Each row is a point on a tangle of strands that fork and nearly touch. The rows are in no order.
Two points are linked if the straight distance between their rows is under 68.1.
ded: [ 14  14  14 -12 -20   6  14  36 -13   2  13 -12  10  29  -6  -7  -7  -3
  -3  11]
liv: [ -1  20  -4  40   2  12  20  17 -17  -3  20  16  -3  10   9  17   9  -7
   6  15]
gete: [-41   9  -4 -10  17  18 -19 -25  10   3  -1   1   8 -34 -24  24  41  -5
   8  18]
lupal: [-27  13 -31  40   8   3  -5 -34 -10  -1 -32   7   4  -3   0   8  13  14
 -25  -9]
Sop: [ 21 -11  16  27  37  -8   9 -19 -23  19   0 -12  -8  11  24  -7 -21  -5
   3   8]
vit: [-13   6   5 -55 -38 -17 -20 -28   7   0  26   6  15   9 -47   6  12   5
  27  12]
muba: [-14 -18 -17 -21 -13 -12 -36  25  -9  -4  41 -31  15  -3 -26 -17 -13 -37
  19  33]
Vofor: [ 23  -3  47   4  10  25   4   7 -29   3  33  -4   9  23   5  15 -13 -10
  26  18]
mol: [  9  34   0 -15 -17   4  28  23  -4  -1  -8   2   2  25 -14 -10   1  26
  -4 -24]
nimi: [ 13 -36   1   6  21 -26   2  11  10  16   4 -26  -4 -23  17 -16 -31 -17
 -21   8]
kib: [-13   6  14 -41 -23 -17   1 -40  21   6   1  13   4 -16 -39  17   8  22
  14  -8]
fot: [ 35  -1  -6  -1  23   3  -3   0   4  -2   6   5 -13  23  28 -28  -1 -37
  20  18]
bemaz: [  5  27  -1  -7  14  -5  20  -5 -11  11 -25 -17 -11  16  10 -32 -11   2
  -3   2]
der: [ 13  19 -18 -29 -44  -4   8   0  17 -18 -13  41  -6   0 -28   3  12   0
 -11 -15]
doda: [ -8  24 -21 -11   3 -19  -1  -5   8  12 -14   0  24  -7   2  26  11  32
 -15  -9]
pove: [-18  11 -13  -3 -15  -6  20 -10  -2  11 -19   9  15   0 -13  19   7  51
 -18 -41]
mupi: [ -6  13  -8  -4  12 -24   4  26  -2   2   2 -45   4  -6  14   4 -27  23
 -20  11]
Ruk: [  5  -9   4 -14 -22 -10  14 -12  -4  29  19  14  21 -16 -33  12  -3 -14
 -17  -5]
Fal: [ 27   0  38  -1 -22   8   0  25 -35 -10  32  -7  12  43  -4  -1 -19 -12
  10  19]
latu: [-13 -24  -6 -29 -14 -22 -38  32  13  -6  47 -36   5 -34 -13 -18 -23 -24
  13  17]
Bubo: [ 28  15  34  -8  11  18  15 -16 -26 -13   9   9 -10  48  14   5 -37  37
  24 -16]
reme: [-50 -17 -10  16   4  20 -24   4  26   0 -16 -21   2 -31  10   7  18  16
 -14   0]
mas: [  5  17 -21  24 -13   5  21 -20  -4 -20 -30  50 -18  -1   2  -2   6   5
 -11 -20]
vibi: [ -7  14  12  11  -6   8  30 -39   3  -7  -9  18 -32   3 -22 -11  -1   8
  26  -2]
zis: [-43   1   0  27  -2  43  -1  12   2   0 -11  -9   4  -7   1   9  32  10
  -8   3]
tupub: [-12  -9 -29 -39 -37  -9 -36  38   0 -10  22 -11  24  13 -16  -7   2 -15
   3  32]
dapap: [-33 -16 -14   0  26  -3 -13   0  27   3 -10 -25 -10 -47  16  -6  -1  10
  -8   5]
Zuk: [  2 -20  20  27  42  18  -8 -22 -23  11 -15 -21  -3  18  44  -6 -22  15
   2  -5]
kupu: [ 15 -19 -15  40  27  -9   0   4   7  -6  15  13 -14 -17  21  -2   2 -42
   6  19]
dezak: [-12  18   2  15  -2  25  25  15 -18  -3 -29  -4   6  29   1 -10  12  38
  -8 -45]
ravu: [-10  16   4 -39 -42   6   2   4   4  -8  21  16   5   8 -45  -9   6 -10
  17  16]
Kude: [-22   4 -15  30  19  10  -8 -27  -2  -7 -27  19  -9 -18  -4  -6  24 -14
 -14   5]
nin: [-16 -29   0  26  35   5  -8   1  22  -3 -12 -19 -28 -34  26 -35  -5 -13
  -7   2]
resit: [-33 -13   2  -1  15   6 -11  23  20  -4  25 -29 -13 -51   4  -5  -4  -2
  12  13]
febel: [  0  -8  10  57   5  15   7 -28 -30   9  -3  26   3  25  18  20  -2  18
  -4 -19]
sul: [  6 -25  14  -9 -21   3 -16  33 -21   8  33 -31  18   8 -22 -16 -26 -38
   3  27]
teno: [ 19   1  19   4 -17  16  26 -19   0  -7 -23  22 -25  30   7 -14 -18  30
  27 -38]
ges: [ 20  -3  -7  21   7  12  10 -37 -15  -6 -37  44 -18  13  22 -21   5  -3
   4 -29]
gipi: [ -1  22 -24 -17 -31 -29   3  13  -9   1  23  -2  26  28 -24  20  -8  22
 -19   2]
neza: [ -1 -13  38  22  27  39   7 -14 -22  12  14  -1  -3  10   8   5   6  -9
  27  12]
mavo: [  0   5  -8  28  -6   2  15  50  -5  -6  19  -6  11  -2  14  28   0   9
 -11   0]
rivu: [ 18   4 -19 -31 -23 -41 -34 -11  16   1  -6  16  26   6   3  29  19   3
  -5   5]
mib: [ -5 -15  30  11  -4  24  25  11 -21  32  -6  -8  12  -1 -11   9   0  17
 -18 -12]
Vere: [ 42  10   8   4  18   7   0  -1 -31 -12  13  23   2  49  32  20 -34  27
   5 -13]
Romer: [ 15  10 -10 -43 -31 -29 -20 -26  22 -16 -18  43   1   1 -23  22  13   0
 -11 -12]
Sar: [ -5 -12  29  27  17  20   5  41  -6 -13  -4 -42  -9  -5  28  -3 -14  28
  -4  -2]
pazin: [ -9 -12  -1 -22  -3  -4 -23 -16  17   8 -21  25  20 -35  -7  43  37  -4
 -13  -7]
Seti: [ 19 -21 -17  -2  17 -24   4 -12   9  21  -8  -2   2 -25   2 -10 -10 -31
 -31   4]
gomug: [ -9   7 -26  54  -6  12  11 -14 -19  -6 -24  26  -2  17  15   4  12  18
 -18 -34]
Letu: [ 23 -14   4  37  17 -13  -3  16  -5 -12  40  -5 -13   5  35  -1 -24 -31
  14  25]
Lef: [  7  13   8  52  15   8  18   3 -32  -4   8   9  -2  29  26  22  -9  18
  11   3]
dogi: [  2   5  -5 -11  17 -15   5 -46   6  -2 -17  28 -23 -23 -42  -9  20 -24
  -7  -5]
rufu: [-11  -4  26  34   2  40  13   6 -27   7 -21 -16   8  25   6   2   7  36
 -13 -27]
misu: [ -4  14 -22 -15   2 -23  -8  -9   8   5  19  -3  10 -14 -17  11   7 -24
  -4  27]
pabi: [  3   2  -6 -33  30 -42 -45 -34  19  -3 -10  -1   3 -27  -6  19  34 -27
  12  14]
Tafis: [ -5 -40  21  19  32  22  -6  -1   5  15 -19 -30 -12  -6  33 -27  -9  -4
  -1  -2]
lol: [  0   2 -29 -23  -6 -44 -32   3  15   5  14  -9  23  -7   7  22  -2  -3
  -6  19]
vaz: [ 32  17  -6   5  13  -5  19  10 -22   7 -30 -11  -5  23  32 -25 -15  13
  -7 -26]
Turof: [-32 -12   2 -10 -11  23 -14 -25   6  16 -33  15  16 -23 -20  25  28  19
 -22 -20]
tofon: [-16  17   4   3 -21   1  28 -27  14 -18  15  39 -19 -12 -46  11   5  -9
  17   1]
zir: [ -8  -9 -18  -1  -9   8  -7  39  26  -8   5  12   1 -37  12  16  14 -21
  -6   9]
Kesi: [ 10  -8  -4 -54 -11  -9 -11 -20   9   3   3   4  -1 -10 -48 -25  19 -45
  -1   4]
Biv: [ 15  20   3  -7 -43   9  33  13  12 -10   4  31 -11  22 -20  -3   6  13
   2 -19]
Lukog: [-30   2  -1   4  17  -1 -12 -61   0  -4 -28  21 -14 -25 -34   8  23  -4
 -17 -10]
bonav: [-15  15   6 -27 -29  -7  23 -21  20  -2 -15   5  -4  -2 -30  10  -4  42
   7 -28]
moz: [ -6  26 -17 -30 -30   8  -4  16  15 -12  10  30  12  -5 -26  16  26  -6
   5   4]
kag: [ 35   9  21  -2 -10  -8  20 -19  -8  -5   5  12 -21  43   6 -18 -30  10
  19 -10]
Beduz: [  8  -5  22  -1 -18  -1  30 -14 -12  22   6   8  -2   5 -22  -3 -16   6
 -12  -7]
Bagip: [-27  21  -8 -10  22   9   9 -15  -4  10 -35 -26  -3  -6   9 -27  11  15
  -4   2]
ger: [ 11   4 -26  -1 -24 -19   4  39   5   4  16   4  31   6  -6  27  -1   7
 -29  -8]
Lem: [ 28   9  -5  24  18  14  10  29 -24 -12 -20  -5   6  38  46  -4  -7  24
  -1 -34]
migop: [ -3  -1 -23 -14  12  -1 -24   5  25 -10 -28  20   7 -34   4  24  26 -15
 -18   3]
vef: [-27   5  15   7 -17  15  33 -35   9  -5 -30   0 -26  -4 -32 -11  -4  29
  12 -23]
Sed: [ 11  -6   7 -23   3  12   1   4  11   3  -1   2  -5 -11 -14 -24  21 -51
   9  11]
ridek: [ 20 -14   5  -4   1 -22  -1  31  -6   7   7 -38   3   0  14 -15 -38  -6
 -25  16]
kome: [ -8 -25   0 -43 -15 -35 -57  11  24   5  31 -32  16 -28   6   2  -9  -7
  25  19]
non: [ 25   3  26  16  17  19   6  55 -13 -19  -2 -22   3  27  34   9  -8  20
   2  -8]
Dop: [ -7   0 -11 -39 -24   4 -15  53  20  -1  14 -29  20  -9   2  -7  -1  -5
  -2  14]
Nikag: [ 10   6 -18  -2  -4 -25   1   2  -4   3  19 -10   4  13 -11 -18 -14 -35
  -7  30]
sanot: [  5 -17 -26  21   6 -18 -12  24  32  -8  13  12 -10 -40  19  -1  -5 -28
 -12  13]
kope: [ 25   5  -5 -13  -5 -12   2  -2  -4  -2   4   2 -10  42   0 -46  -8 -31
   0  23]
vede: [ 33  -8   7  26  26 -19  17 -47 -18  22  20   8 -11  20  -8 -10 -13 -24
   2   5]
Buz: [ -4  -7  11  26  15  32   7 -22   1   0  -9  19  -9   0   4  -8  27 -17
  12   4]
gez: [ -4  -4  -6  15  13  -4   2  43  12  -9 -16 -34 -14 -16  33 -13 -23  23
 -15 -11]
seb: [ -4 -13  -4 -28  17 -44 -47 -19  32   2  16 -27   3 -36  10  11  15 -12
  28  17]
fasug: [-27 -19  27   9   7  26   1  43   6  -5  14 -32 -13 -30  18 -12   0   8
   7   7]
Guluv: [-35  24   2   0  -7  17  13 -22   4  -7   2  24  -4 -17 -37  18  28   7
   6  10]
soraf: [ 14 -14   7   7   1  35   0 -38 -12  -2 -31  31 -20  31  23 -15  -9  23
  15 -40]
Ligu: [ 26  -1  10   7  36   5 -14   8  -5 -13  25  -5 -12  23  46  -1 -25 -16
  25  24]
tuma: [-12  16 -29  -6   8 -24  -7  30  15  -3  -2 -27  18  -6  20  24   2  41
  -8 -11]
dega: [ 14 -18  19 -13  -5  13   0  25  -5  10  18 -17   8   0  -2 -27  -2 -45
  19  18]

Follow the links from the first point to the second, and from the first to the third. Name the last point that the two ways share.
Guluv / mol / Nikag => der
Bagip / misu / vede => Sar
ridek / kag / kupu => der
mupi / Lef / teno => gomug
misu / Bagip / nimi => mupi
Beduz / bonav / kag => mol
ger / mib / kib => mol
mavo / fasug / kag => gomug
nimi / mavo / Zuk => mupi
Fal / Sop / bemaz => Sar

A fork is a point with three links. Follow the links from the first point to the second and name the forks in between, in order.
nimi / liv => mupi bonav der mol Kude gomug
Letu / kag => der mol Kude gomug
gete / lupal => bonav der mol Kude
resit / Biv => Sar mupi bonav der
doda / mavo => bonav der mol Kude gomug
rufu / vede => mol der bonav mupi Sar dapap
ges / Fal => gomug Kude
